Points on a hilly landscape, in no order, each with its height.
A ball rolls from a point to whichever of its 2 nearest points has the largest drop for the distance, and stops where none of them is lower. Distance is the straight distance between rows; heights are no part of it.
Nesus (h 30.4):  16  27  -5 -34  -5   7 -12  -5   3  16  41 -11   8  16  32  33  11   2  20 -21  20  35   3  13  -1  13
zep (h 17.5):   2 -25 -22 -30   4  23   3 -16 -42  23 -38 -12 -35  34 -50 -21  58  34 -37 -22   4  54 -12  18  24  33
Moved (h 52.9): -13  38  16 -20 -27  -4 -20  -5  29 -59  24  25  36   2  13  20 -28 -20  61  13  29 -10 -12  -5  -7 -12
rizis (h 43.2): -14 -17 -16  28   7 -12   4  14 -18   7 -51  21 -25  17 -33 -12 -17   3 -27   0 -29 -17   2 -28   7   9
Musi (h 61.8):  -6  33 -20 -47 -58  20  -7 -19  18  -2  -6  32   2  23  -6  -8  21   3  41   1  28  42  -8  49  18  10
bedi (h 40.1): -30  43   6 -31  -8  17 -11 -19  41  61  14  26  22 -11  40  55  42  19   4  51  16  39   5  -9  31  31
vod (h 46.9): -33 -14  -7  34  -8 -30 -22  10 -30 -22  40  20  58 -79  32  30 -32  25  23  12   1 -17   0  19 -30 -72
zes (h 30.5): -16  -3  26  20  31  44  13   5  40  13   3 -38  -6 -40  40  54  -2  23  28 -48 -33  35 -13  37  -2 -20
Dufur (h 27.5): -12  20  45   9  53  45  10   1  43  13  13 -57 -24  -9  52  33 -14  -2   1 -33 -47  24 -17   6  22 -18
Runep (h 58.1): -27  40  11 -22 -22  -5 -16 -18  38 -39  -7  36   7  17   1  -6 -25 -31  30  30  23 -16  -1 -34  15  10
vusuz (h 40.2):  50  21  17 -22 -29  -5 -18 -12 -25 -58  65  -7  35  -6  18  16  -6   0  56  -5  53  -4  23  27 -37   9
fere (h 34.9):  19   1  -1 -30  28  28  10   5  -8  39  10 -23 -25  29  40   5  35  12 -33 -21 -22  57  -8   9   6  -6
fiv (h 22.5):  39  -8  38  39  45  -7  -1 -10  -1   1  59 -29 -25  71 -17 -22 -20 -27  -3  22  -6 -34  38 -53 -18  -5
fel (h 59.2):  -2   0 -13  27 -19   5   2  21  31   9 -41  35 -18   9   0  10   2  -8   7   1  -7   0  -1  10   1 -22
Pim (h 19.1):  30 -22  -7 -17  13  12  12   7 -32  27 -35 -31 -36  13 -10 -17  36  23 -36 -54   0  32 -14   8   7  22
labi (h 68.7):  11 -23  20  16  18  10  11   5   7  13 -29 -43 -45  21  -7 -14  -2 -20 -19 -53 -38  -5  13  -8   1   8
vupel (h 47.9):  -6 -14 -37  18  11 -42   8  31 -22  22 -20  38  21 -27  15 -13 -31   4 -20  33   3 -32 -19 -24  -1 -28
badis (h 45.5):  17  21   3 -10 -22   4 -13  22   3   0  16  45  11  38  44  33   3 -29  12  38   9  23  18  -8 -16 -38
pusop (h 29.2):  27   1  -2  -1 -44 -32 -12  -1 -30 -20 -25 -11   9  39 -11 -38 -47 -24  50   0  11 -31  -9  -5 -35   5
laduv (h 37.8): -20  28 -16  16 -37  11   6  -8  27 -15 -45  46   5  21  -7  31  -7   6  41  12 -26  30 -21  14  32  -4
lerib (h 52.6):   3  18  -3  -1 -46 -10 -21  15   1 -11 -16  37  13  24  10 -15 -11 -41  42  17  15 -11  -3  21 -27 -36
Valan (h 25.6):  16  -8  -9   1 -18 -27 -12   0 -33   8 -36   5 -17  28 -19 -38 -23 -25   5  -1  16 -22   4 -20 -17   8
marem (h 33.6): -14   6  27 -28  32  20   4  -7  41  48  -8 -12 -22 -42  22  -2  50  16 -40  -6  30  -7   0  -2  -8  19
Valo (h 56.3):  -8  -2  -2  20 -20 -13 -28  25  -5 -13  15  46  30 -30  31  16 -21 -21  31  15  16 -22  -2  16 -33 -64
risa (h 13.6): -27 -41  16 -64  46  50 -44 -17 -21   8  26  -3 -18  18 -51   3  80   7 -78  20 -47  49  16  13  17  34
Natot (h 64.9): -21   4  25  24  -6  15  -3   8  36  -8  -9  20 -32  21  14   6  -8 -38 -13  23 -27  -3  19 -50  33  -6
sasup (h 23.5):  18 -20  12  22  -5  -2   7  13  22 -38  17 -41 -12 -23  -8   9 -50 -29  28 -59   4 -38  26  10 -12  22
Tiko (h 42.3):   2  -7 -30  28 -19  -5  12  15  -9  13 -75  17 -24  11 -35  -8  -6  15 -11 -35 -10 -11  -9  12  -4  13
rem (h 30.2):  19 -38 -17   6  16 -30   4  26 -42  27 -52   9  -3 -17 -26 -36   1   5 -49 -13  17 -26 -18 -17 -18  -1
gamor (h 70.8): -45 -36  52 -36  24  58 -34 -10  20   7   3  -2 -47  23 -31 -21  77 -29 -60  23 -44  19  38   1  28   7
lig (h 54.8):  15  15 -26   0 -22 -12  12 -23  11   9 -41  -7   0 -49 -24 -26  75  22 -16  -8  59 -36  -8  37 -16  16
sez (h 35.3):  -7   0  32  19  26  19  -4  12  41 -35  46 -37   5 -44  33  49 -37   5  19 -44  -3  -5   7  -4 -10 -13
fude (h 23.6):  40   6   6 -19 -17   8   4  13  -3 -14  30 -24  14 -20  33  24   4   8  30 -38  39  29   0  14 -19  -4
gutu (h 47.8): -13  16  21   4  52  11   5  -7  28  20   7 -38 -12  -7  20  37   9  17 -19 -30 -14  21 -26 -50  32  16
bagu (h 58.2):  13   7 -45  55 -16 -16  14  -8  22  36 -37  -7  25 -73   2  18  32  30   1   0  25 -47 -26  66 -38 -36
ketu (h 9.0):   0   3   5  18 -40 -17 -13   4   1 -62   1  -7  34 -63  -8   7 -51 -15  50 -38  13 -47   6  41 -12   0
redan (h 58.8):  17 -13 -47  49  -3 -10  18  38   8   2 -31 -14  22 -63  -5  12 -26   9 -16 -41  -4 -63  -5  67 -12   6
bog (h 32.4):   7  15  25  15  14  -5 -18 -17  -8  -7  29   3  -5  93  12   3  28 -29 -24  47 -26  21  30 -68  25   5
kini (h 63.7): -35  24 -31 -38 -41  34  17 -33  35  25  28  19 -10  11 -11  -4  34  16  16  17  16  55   3  60  36  29
siduk (h 36.0):  11  23 -26 -59  -3  11 -14 -23 -35  24  23  -7 -11  60  -6  -7  38  19 -31 -13  -7  69   1   3  33  36
piti (h 28.3):  51  21   6 -24   0  -2   3 -29 -16 -30  46 -47  -2  55 -22  -1  -9  -9  26 -32  31  16  10 -18   6  39
Soti (h 21.3):  -3 -24   2  29  24 -37  18   3 -17  -7  23   3 -12  38 -22 -32 -60 -33   0  38 -25 -39  34 -62   0 -10
Fof (h 30.3):  -6 -21  -8  -1 -26 -41  -6  -2 -29 -73  13  -3  65 -34   0 -34 -68 -16  56   9 -13 -68  -1  47 -41 -40
ded (h 53.1):  -5  24  18  19 -18 -11 -10 -19   7 -45  14   1  -1  62 -23   7 -48 -29  58  12 -17  -2   8 -30   3   5
Vekim (h 67.7): -17  -7  14 -31 -29  25  -7 -33  26  -6  23 -22 -47  36 -29 -27   6 -38  19 -28   3  29  38  14  39  29
Fusu (h 19.2): -13 -17  23  -6  58  23  -5   7 -16  30 -36  -2 -19 -11  -1  18  58  34 -69  15 -38  26 -35 -45  19   6
gonuv (h 47.0): -12  20  25  -5 -32   5 -15   0  36 -40  41  10   6 -26  10  24  -8 -17  47 -21  34  -4  14  19  -5 -20
Bil (h 42.7): -25  12  -1  43 -14 -10  14  10  -5  21 -11  32  42 -34  35  75 -14  40  28  37 -16  25 -33  -7   3 -33
gorez (h 33.7):  70  26  11 -30 -18  -4   3 -15 -26 -49  56 -31  15  31   3  -2 -13  -3  56 -25  44  14  13  13 -14  37
sen (h 67.5):  12  -6  27  37  41  18  18  22  19   7   0 -30 -20   3  55  12 -29 -17 -18 -11 -58   0   1 -21  -1 -34
zuga (h 70.2): -34 -20  26 -22  15  38 -16 -15  22   6  -8  -1 -44  16 -43 -20  51 -10 -39 -10 -25  12  22 -17  32  23
Ket (h 54.3):  16  12 -21 -25 -37 -36 -23  -3 -14 -15 -55  28  28  23  -5 -50 -14  -4  12  30  19 -24 -43   5 -21  -5
vas (h 57.8):   2  28 -21   9 -40   4  10   8   4  15 -32  27  18 -14  -7  36  19  35  44 -11   8  32 -32  53  -9 -22
zuk (h 37.2):  -4  12  16 -37  -1   9  -4 -13  46  17   7 -17 -12 -53   0  -8  47  14 -19 -20  63 -21  11  13   3  39
Zusil (h 20.5): -20 -12  10   6  48  41  13  -3   7  42 -53  -4 -34 -10   9   0  74  41 -56  25 -23  27 -18  -5 -13   4
pevu (h 41.2):  39  -5 -26  16 -15  -8  21  11 -10   2 -55 -17 -12 -15 -12   6 -10  13   7 -64   0   3 -11  32  -1  16
duk (h 47.4):  -1 -28 -35  31  14 -27  19  30 -28  28 -43  41  -2  -3  13  -1 -13  12 -38  40 -30  -6 -21 -37  21 -20
Bakos (h 69.7):  11  16  30 -21 -31  11 -13 -19  14 -12  40 -14 -24  57 -18 -18  -6 -46  42 -10  12  12  52  -6   1  18
zife (h 30.8): -21  34  -4 -13  -7  17 -11 -22  30  -1  22  13 -18  34  -3  17  29  -2  -6  16  -9  54   9 -30  66  24
raref (h 36.8): -28  28  16 -50  16  32   4 -26  35  66  44 -11  12  -4  40  38  31  20 -19  20  -4  62   9   5  37  24
laz (h 25.7):  30   8 -26   2   2 -38  12  -2 -22 -42   8 -14  29 -26 -15 -15 -72   1  21 -25  24 -37 -25 -15 -13  24
Faluz (h 44.8): -37 -17   3  52  -6 -14  -8  20 -20  23   8  26  58 -61  43  61 -22  39  24  21   0   6 -25  16 -26 -52
vikov (h 32.9): -22  -2   5  37   7  18   4  15  23  -1  -3 -18  14 -50  23  63 -18  30  29 -47  -9   9  -8  41 -11 -15
Goge (h 23.3): -13   3 -12   6  11  28  32  -8  52  40 -36  -8 -29 -30  -4  -2  57  25  -8 -15  16  10  -1  34 -10   6
gatib (h 26.1): -20  14  16  -2  11   4 -26 -26   3 -16  15 -16 -12  73 -12  -2  24 -17 -16  -1 -33  57  16 -52  66  24
zomud (h 23.4):  31  10  28 -14 -17 -13   6 -30 -18 -31  30 -57 -31  35 -33 -33 -20 -24  43 -32  21  -5  34  -9   6  48
pas (h 17.8):  30 -15  28  29  20 -21   8 -13 -12  -1  39 -50 -33  45 -34 -28 -43 -27  13 -14  -9 -32  33 -53 -28  13
kamaz (h 55.7):  48  -6 -14 -22 -27 -14   0  -1  -9  24 -21 -21  -9 -61   4 -28  67   7 -15 -14  67 -30  -2  36  -3  24
fofi (h 46.5):  31   2  18  42  25   5   0 -10   1 -53  80  10  28  39  -8  31 -51   2  46  29   5 -16  13 -12 -30 -34
taboz (h 29.3):  15   1  23  16  26  10   7   8  41 -23  31 -36 -23  -3  20  11 -30 -22   3 -48   3 -14  12 -19  -7   1
miban (h 57.6): -10   2   7   3   0  30   8   6  45  20 -14  19 -32  11  22  15  34 -14  -8   2   1  20   4   5  20  -8
vene (h 18.2):  -6  18  -1 -52  15  29   0 -24   7  40  61 -25  -7  32  23  -6  44   7 -52  -4 -35  82   7  21  40  27
fupug (h 26.3):   9   6   8  -2 -43 -17 -13  -9  -6 -76   9   3  41  11 -10 -22 -65 -21  67   2   9 -34 -13  18 -41 -18
zomu (h 17.4): -24  -9  22 -28  40  30 -25 -16 -14  17  -9 -12 -10  24  -1  19  68  28 -62  12 -31  54  -9 -37  43  22
Nobuk (h 19.3):  33 -14  30 -42 -21  -6   5 -15 -39  -7  28 -51 -32  36 -26 -39  26 -28   9 -38  15  10  43  -4  12  59
Fafas (h 43.8): -17 -24 -19  34  38 -34  17  19 -13   4 -20  13  -8   6 -18 -19 -50 -14 -43   3 -41 -35  -2 -51  18  11
Fuf (h 37.5): -24   0 -28 -58 -12  25 -14 -23 -14  24  36   5 -21  30 -21  -6  51  34 -59   8  -6  68  -4  14  44  44
Feguk (h 43.9): -30  -7  15 -48  22  39  10 -33  12  12  33 -38 -31 -17 -43 -23  47  21 -48 -44   2  30 -17   9  44  58
kesek (h 45.6):  46  26   5 -37 -40 -10 -28   4 -24 -32  38  10  50  17  28 -10 -17 -14  41  23  41  -6  10  25 -51 -12
Pekuf (h 71.2): -51 -14  45 -36  34  66 -17 -25  37   6  20   7 -35  -1 -10 -16  81   1 -70  47 -53  33  21   1  54  21
Dipip (h 39.5):   4  13  -4  29   7 -19   6  10 -14   1   0  22  -2  32  16   6 -14  -2 -19  40 -14   7 -14 -73  18 -10
muli (h 49.6): -15  -3   2  26  49 -11  10   9  14   6   3 -10   3 -20  22  28 -22  10 -28   2 -13  -9 -28 -62  24   6
Gika (h 32.5):   7 -37  -9  12  27 -34  11   5 -24 -50  56  16  50 -13  -1 -19 -65   1  46  45  10 -31  26  12 -29 -82
zapo (h 54.9): -18  24 -26  15 -25 -13   4 -11  28  16 -57  35   7 -19  -9  -1  30  19   6  17  30 -15 -27  20 -14  -8
Zagi (h 49.4):  16  19   6 -17 -39  -9 -17   0 -18 -39  15  24  28  55  18 -12 -33 -25  50  41  22  -8  -1   1 -48 -25
mef (h 66.4):  -5 -14  37  33  27  13  23  16  28 -10   9 -11 -21  11  43  16 -13 -35 -26  22 -50  -4  10 -62  36 -17
Fiz (h 36.6):   3   2   5 -46   7  40  -6  -8  15  59  10   2 -29  20  38  -7  54   3 -52   2  -7  47  30  27   1  -2
meso (h 58.5):  24 -16 -36  51  -6 -10  24   9  25  29 -51 -16   0 -61  -5 -11  20  12 -31 -20  10 -63  -7  52 -33  -5
tiv (h 33.2): -16  18  45 -11  36  54   7  -7  28  34  40 -43   0 -36  58  58   9  16  23 -27  -7  42  -6  32  -5 -19
Fede (h 61.9): -11  21  23   2 -10  -9 -11   0  41 -25  27  26  -3  24  11   9 -19 -36  19  30   8 -13  26 -53   5 -11
les (h 21.8):  56   0 -10   3 -16 -29  15   5 -37 -35   4 -33  10 -35  -2  -6 -32   8  33 -54  39 -13 -12   4  -4  40
goka (h 34.2):  32 -15 -16   3  16 -29   4   2 -33 -37  60  20  50  -6  21 -20 -45   6  33  41  40 -29   0  13 -51 -52
bel (h 56.8):  68 -12 -15  -2 -31 -29  -3  20 -27   6 -24 -11   1 -39  19 -35  24 -21   9 -17  52 -42  -7  33 -16   1
pez (h 34.6): -30  22 -11  -7 -39  28   1 -16  42  -5 -14  33 -19  39 -12  12  21   0  21  15 -15  38   3  14  60   8
vipel (h 61.3):  -9   5  -4  50  27   4  21  24  14 -27  26  -6   9   3  25  51 -52  -3  10 -14 -41   1  -1 -20   5 -25
Zis (h 41.6):  23  15  -8 -28 -11  10 -11  24  10  45  10  22   6  15  50  14  26 -16 -14   9  22  16  22  10 -19 -24
kenaf (h 45.9): -12  -5 -35  60 -26  -6  15  28  20  -2 -47  55  12 -20   9  12 -27 -16   4  47 -27 -27 -16   8  20 -30
paz (h 55.8):   2  -2 -15 -30 -14 -39 -27   5 -47   5 -51  38  13  34 -10 -54 -11  -7 -13  56  15 -23 -27 -26 -30 -15
baz (h 31.2):  -9 -19  -4  -3  -3 -48   7  -4 -18 -59  25  20  68  -2  -3 -40 -76 -15  59  50  -8 -53   5  22 -31 -61
safuv (h 44.0): -16  39  15 -19  13  -2  -8   0  22  43  23   9  18   7  46  53  22  19 -11  36   6  41  -5 -50  25  16
Muzal (h 31.0): -26  21  28 -29  33  44   8 -13  53  66   3 -25 -25 -33  41   3  58  10 -33  16   8  22  11  33  -5   1
Nuru (h 21.7): -10  -6 -16  -5  15  21   9  -8  13  31 -41  12 -32 -19 -21  -9  71  44 -35   6   5  19  -6   4 -11  15
fek (h 22.6):  13  -6  23  -1  57  32  30   6  16  35 -34 -38 -39 -30  19  -9  -2  14 -50 -40 -27 -14 -20   9 -10  -7
gumak (h 40.4): -14  26 -25  36 -33   5  17  12   5   1 -43  49  31   2  19  44 -13  23  36  37 -18  21 -45   0  19 -27
petu (h 62.7): -38 -18 -31  32  25 -28  37  45  -6 -28  15  32  63 -45  13  36 -73  13  13  28 -46 -26  28  10  25 -31
Vem (h 57.4):   0  28 -40  33 -23 -14   7 -27  23  43 -26 -12  33 -65   0  30  68  33  33  17  51 -23 -31  68 -34 -21
pofed (h 56.7): -21 -17 -17 -20  -6 -53 -14   0 -35   2 -44  34  12   4 -24 -71 -36 -16  -4  65  -5 -55 -15 -22  -7 -16
Vaga (h 16.2): -28   0  16 -43  12  52 -23 -23   1  31  49 -19 -22  43   9 -29  45 -11 -77  21 -66  75  22  31  52  14
lufir (h 44.9): -21  -8 -34  46  -9 -18  29  32  -4 -16 -30  40  28  -1  -9   7 -68 -23   4  24 -52 -35   5   4  20  -6
vop (h 34.0):  22  41 -23 -67 -18   5  -8 -13 -16  28  39   6  11  37  30  11  22  12 -15  -3   9  66  18  19  15  20
rol (h 71.7): -53   1  14 -44  -1  44 -15 -35  31  22  36  19 -26  13  -3  -5  68   5 -68  44 -31  55  30  11  56  35
supoz (h 14.8): -24 -33 -26 -17  42  23  -2 -15 -24  -1 -51  11 -26  -9 -80  12  92  55 -49   9 -12  29 -16  11  -9  17
vik (h 20.9):  24 -22   2   3  24  10  13  13   3  26 -36 -37 -27 -22  17  -8  21  17 -37 -61   8  -7 -15  -2 -11  14
novop (h 73.2):  44   1  23 -12 -44   0  -5   1  -8 -33  29 -31 -10  17  -3 -16 -10 -47  66 -29  29  -6  33  30 -16   8
gibeb (h 19.4):  13 -10   2  16 -22  17  13   7  34 -17 -15 -25 -31 -18 -13   3 -23 -22  21 -67  -2 -18  27  35  11  17
vekiz (h 49.9):  21  10  14  30   0 -12  -2 -13  -3 -35  47  14  13  69  -3  -6 -48 -17  47  34  -5 -12   3 -27 -22 -16
zafuf (h 18.8):  -5 -23 -10  40  52 -31  34  14  13 -13  41  -2  13  -2   7 -17 -76 -33  -5  31 -24 -38  34 -39   6 -30
bup (h 28.4):  16  -4 -19  14  -6 -46  14  -2 -36 -25 -22 -24   9   6 -44 -37 -70  -8   9 -24  -6 -52   1 -13 -16  40
nesa (h 69.1): -14 -28  13  20 -11   9   2   7  -8  14 -54 -22 -49  22 -50 -20  -8  -8 -16 -45 -51 -18  23  -2   6  34
Zub (h 48.6):  22 -19 -52  14  36 -57  31  21 -41   1   4  16  36 -21  16 -19 -56  12  -1  12   8 -25 -20 -11  -4 -45
saf (h 24.6):  -2   9  32   6  51  47  20  -4  41  36 -21 -34 -43 -26  44  14  18  13 -18 -24 -29   8 -12  21   9 -20
Kuzu (h 51.5): -15   6   9  28 -10   1  -6  32  34  23  10  38  13 -33  50  40   0  -6   8  34   3  -7 -11 -21  -2 -34
libe (h 41.4): -15  -6  22  21 -16  11 -12  21  52 -28  23   0   3 -62  15  36 -25 -18  32 -45  12 -22  19  26 -10 -23
lif (h 50.8): -37  -2  26  23  51  -1  17   4  34  27 -22   4  -3 -57  21  23  -6  24 -47  27 -25 -22 -31 -66  23  21
dad (h 20.7):  -8  10  23 -23  13  -9 -33 -31 -28 -23  22 -23  -7  72 -47 -13  18 -14 -17  -3 -13  20  10 -61  31  38
nedon (h 71.6):  15   4   9   2 -32   6  -4   0   8 -14   7  -7 -17  33  -6   0 -21 -53  39 -33   2  -1  29  10  -8  -6
Fime (h 59.8):   1  10  -9  31  -7   0   5  17  11 -12  -6  17   3   4  14  28 -27 -10  26 -10 -16  13 -11 -12   4 -22
Ronos (h 18.1):   6   7  19   3 -46 -17 -26  -1 -18 -95  32   3  52 -46  -1   0 -46   4  59 -17  28 -38  -7  29 -33 -24
Talo (h 41.3):  -9   7   9 -54   3  21  -5 -23  17  16  27 -15  -9 -25 -27 -15  47  18 -29 -29  40  15  12  -7  27  57
fogap (h 48.4): -30 -11  -3  35 -33 -25 -24  14 -28 -53  14  34  64 -48  12  -1 -47   8  30   3  -7 -38 -13  49 -35 -67
Pozev (h 49.5):  14   0 -38  14  10 -42  -2  20 -48   1  10   8  60 -50  23   9 -45  25  21   6  18 -16 -42  13 -21 -48
ton (h 28.1): -13   3  34 -15  28  48  18   6  56  49   1 -33 -28 -46  55   5  36  -1  -6 -17  24  -2  11  49 -25 -12
vulaf (h 68.2):  15 -25   9  30  50  13  24  21  14   2 -11 -40 -30   6  17  -3 -44 -22 -32 -47 -46 -21   8 -17 -13  -4
lis (h 25.3): -27  11  18  21  29  30  30 -22  63  64 -24 -31 -17 -63  29   9  61  28   1   2  18  -2   1  52 -30  -9
zekav (h 13.4):  14  13  30 -44   1  -7 -20 -39 -18 -16  49 -40 -15  54 -48 -38  14 -25  -4 -16  12  11  44 -36  12  51
roz (h 19.6):  29  -3 -25 -48 -26  -5  -5  -8 -50  14 -36  -5 -15  30 -27 -30  41  25 -12 -22  27  28 -21  15   9  29
rudag (h 17.3):  60  -4  12 -19 -14 -43   7  -4 -46 -32  -6 -35  -1 -17 -22 -45 -20 -17  31 -25  40 -37   4 -20 -14  49
muvu (h 63.2): -34  -1 -13  25   8 -40  20  21  -6 -45  16  38  70 -36  10  17 -72   3  34  43 -27 -28  -8  -6  14 -54
nup (h 57.3): -33 -14 -26  -8  15 -47   5   4 -25 -15 -38  46  24   3 -11 -43 -39   5 -17  68  -2 -35 -27 -58  18  -6
vot (h 58.0):  -3  -6  -6  39 -15 -13   4  25  -7 -36  23  25  28 -13  13  16 -52  -7  31   8  -9 -18  10   4 -20 -45
larat (h 16.0):  34  -4  -7 -24  -5  -4   1  11  -2  10  -1 -21  -1 -30  17  -3  -1  -2   5 -36  45  -8  -4   8 -11  13
mus (h 15.9): -20 -24 -16 -47  16  36  -4 -23 -26  20 -10  -1 -23   7 -57  -7  87  53 -56   5   5  55 -14  23   4  28
Veg (h 29.1):  20 -27  -4  -7  23  -9  -8  17 -45  33 -31  15 -20  11 -11 -20  33   6 -60  -2   8  -1 -14 -42 -33   3
Gebo (h 15.1):  17  -1  -8  23 -41   1  10   5  25 -38 -32  -8   7 -42 -25   1 -27  -9  43 -55   8 -46  10  65  -1  24
fipud (h 58.3):  59 -16   6 -13 -24 -31  -7  20 -37  10  -3 -13 -11  -3  19 -46  -6 -41   4   2  47 -38  25   2 -44  -5
kasi (h 27.2):   9 -27  21   5  40  -5 -13  14 -30  13  -1   2 -22  38   1 -12  14 -24 -52  21 -21  -6   6 -74  -7  -6
riva (h 38.6):  21   8   4 -42  -3  27  -7  12  21  66   2   5 -13 -13  42   0  57  -2 -42  14  28  14  28  38 -27   4
Rozet (h 32.1):  11 -25  -2   1   5 -25 -18   3 -90  -1 -31 -18 -22  55 -56 -27 -17   5 -12  -6 -17  -2   0 -59 -23  20
lum (h 54.7):  -2  -7 -14  28 -48  -8 -21  25  15  -1 -22  43  11 -18  16  -3   1 -22  21   9   6 -36   5  45 -25 -61
Kepa (h 64.3): -40  20  -8  17 -24 -25  -6   4  22 -45 -14  56  51 -28   9  -3 -49 -11  34  49 -21 -36 -24 -14  11 -32
pozet (h 37.9):  35   4   1   2 -11 -18 -18   7 -50 -57  59   1  59 -18  21  10 -28  25  38  17  45 -13  -9  19 -55 -40
fasom (h 66.1): -16   0   9 -17 -48  29   9 -16  48  -5  -6   6 -33   2 -19 -19  13 -28  34 -23  21  14  27  49  28  17
Zosed (h 14.9): -32 -15   9 -48  36  53 -35 -26 -19  22  48 -11 -17  29 -20 -18  69  18 -96  30 -64  68  -3  41  39  28
Gidi (h 15.2): -44 -19  24 -45  46  45 -15 -19   5  19  16  -6 -25  -2 -42  12  84  30 -67   9 -24  38  -9  -3  35  36
Fesav (h 34.3): -26  15  30 -34  21  40   8 -15  40  65  40 -21   5 -26  53  41  24  18  15  -1  15  47   8  36   9   4
nus (h 15.3):   2 -24  -5  22  32 -22   9  18   7  -5  20   4   3  -9   7 -15 -42 -26 -14  12  17 -36   5 -47  -8 -17
pepun (h 32.8):  31  -4   1 -20  20   8  -3   3 -39  25  -3 -12 -26  67  12  -2  30   0 -43 -20  -6  46   0 -20   6  11
Nifa (h 62.3): -30 -13 -15  52  20  -2  18  45   4 -37  26   8  43 -29  14  38 -84  -2  17  -8 -57 -18  19  10   4 -24
fufo (h 17.2): -58 -10  -6 -21  30  40  -4 -45  18   4  -2  19 -35  -6 -55  12  89  43 -48  34  -6  41   3   6  35  29
tef (h 56.4): -19  30 -38  20 -25  -5   5 -17  20  42 -37  14  34 -29   2  32  41  38  29  20  36  13 -38  47 -24  -7
Vugur (h 14.0): -18 -34 -14   6  27  15  -8 -13 -21  -7 -61   8 -29  -5 -89   3  51  33 -49 -19 -27  -5 -13 -14  -5  33
Darud (h 59.4):  43  -1  -6 -30 -41 -37 -24   6 -38 -14  -2   3  27   5  21 -54 -17 -40  27  21  38 -47  -6  12 -48 -18
mik (h 38.9): -19   2 -23 -59 -28  26   8 -37   0  36  24  10 -26  -2 -23 -27  62  33 -43  15  20  43  11  48  23  39
bik (h 69.6): -31 -25  23  -1   4   9 -23 -11  -5   1 -34 -10 -42  32 -51 -15  19 -20 -18 -18 -39  -2  25 -30  22  19
folo (h 55.0): -10  12  14  -1 -20  20 -10  14  49  11   8  35  -1 -21  35  28  19 -28  17  10  20   1  17   7   1 -25
sube (h 36.2):   0   4  -3  14 -33  12   2  10 -20 -24   6 -15  24 -42   2  50  -9  33  47 -59  15  24 -13  51 -11 -15
Lomut (h 27.9):  26  10  26  12  42   5 -11 -12   5   0  48 -24 -13  72  10  -5   6 -32 -20   6 -16  11  22 -55   0   5
Renim (h 29.5):  24 -29 -16   7  -9 -46  11   7 -54   3 -43 -12  -4 -22 -37 -43 -32   2 -18 -27   9 -53 -13 -11 -15  26
viki (h 59.7): -19  36 -11 -22 -43  21   5  -7  19   9  -3  26  16   3  11  38  26  21  43   4  12  59 -20  44  16  -6
zeze (h 52.7):  12  12 -37  -3 -27 -33 -10   9 -10  -5 -46  16  31 -21 -10 -15 -23   1  15  -7  20 -38 -53  20 -13  -4
nabon (h 12.4):  44 -23  22   8   4 -35   6  -4 -40 -20  23 -54 -21   8 -27 -47 -30 -26  10 -21  30 -38  29 -39 -32  35
beno (h 64.7): -39   5 -20 -14 -32  44  23 -31  52   2  12   2 -38  10 -38 -25  39   2   8  -4  15  32  11  61  39  28
beb (h 24.3): -10 -27  33  11  29 -28 -10  -1 -24  -1  25   7 -12  49 -10 -30 -15 -34 -25  49  -8 -26  28 -79 -14  -8
sev (h 42.5):  29   0   8  24  17   3   2   4 -22 -48  71   7  37   0  22  34 -34  28  36  -4  21   3   1  -3 -41 -44
Lesa (h 46.8):  -3 -20 -19  58   1  -5  33  41   2  14 -30  35   3 -11  30  28 -20   0 -17  36 -37  -2  -9 -16  15 -37
Nem (h 8.2):  25   6  -6   0  11 -19   2  17 -11  -3  10  -7   4   2  15  -9 -17 -11   2  -9  36 -11  -4 -31 -16  -4
rur (h 53.8):  17  19 -39   9 -34 -18   0 -15   4   7 -72   4  20 -28 -22 -20  29  22   1  -4  37 -40 -37  32 -14   7
rakim (h 45.8): -18  14  24 -30  48  20   1 -18  17  25  23 -49 -23  -9  -1   0  35  25 -32 -49  -2  40 -26 -22  42  37
Bazi (h 30.1):   9   0   2  12 -25 -36   3  -9 -20 -44   5  -7  18  34 -21 -34 -79 -30  69  25 -10 -46   1   0 -40  -9
legum (h 22.7):  22 -11 -12 -14 -35  -9 -19   0 -50  14 -59   6 -21  42 -37 -37  17   0   6  -3   9   6   1   2 -12  12
kibif (h 62.9): -28   7 -12  51 -15  -1  10  33  12 -46  -4  10  24 -23 -10  47 -66  -1  23 -40 -48 -26  17  26  -4   0
Rus (h 34.1): -16  -6   9  20  -8 -23 -14 -14 -43  -6 -22 -10 -28  55 -60 -21 -24  -8   4  -5 -31 -14   7 -53   1  26
pizad (h 43.1):  -1  27  -4   1  -7  -1   1  10   0  18   4  28  17  16  43  39   6   7  -5  61   5  27 -17 -55  18 -10
ral (h 51.0):  -3  15 -35   5 -11 -41  -7  10 -12  16 -15  24  51 -39  13  11 -24  26  20  15  31 -19 -59  -7 -10 -21
pagog (h 30.6):  14 -18  -2  -3  14  -9 -13   7 -51   6 -34  -2 -26  48 -26 -16  14   8 -32 -17 -13  22  -7 -50  -9  20
loru (h 36.7):   5   9   3  18  11 -26  -2 -10 -32 -19 -11  10  -9  62 -22 -11 -27  -7  -3  22 -19   1  -2 -67  17   9
ladoz (h 49.0):  -9   1 -24  28   3 -23   1  20  22  39 -20  37  14 -45  24  12   6   5  -8  38  16 -28 -26  -7  -4 -37
Sili (h 44.3): -23 -15 -28  46  37 -28  41  29  -1  -7  -8  21  17   8  -2   2 -77 -19 -20  20 -61 -36  12 -31  36   2
tusaf (h 12.9):  -8 -29  -8  -9  -7 -13 -15 -11 -41  -8 -72   6 -25   2 -89 -25  19  21 -21 -17  -6 -32  -5  -6  -5  38
Bonis (h 39.4):  41   3 -25   5 -25   2  18  18  -7  13 -19 -22   8 -44   6  25  12  35  34 -58  24  21 -28  51 -11   8

For each start below, name the point where the ball stops.
miban => zes
ral => zes
Feguk => risa
nup => zes
Valo => zekav
sen => ketu
Dufur => tusaf
ded => ketu
vod => zekav

Call two points neighbours if one is among the 2 nearest of the other. Go from one point of each pair to the other, from neighbour to neighbour, staying as low as possible. Name the highest point that can't be avoided.
ketu and risa => Bazi
tusaf and risa => fufo
Veg and zekav => bog
nabon and Veg => rem
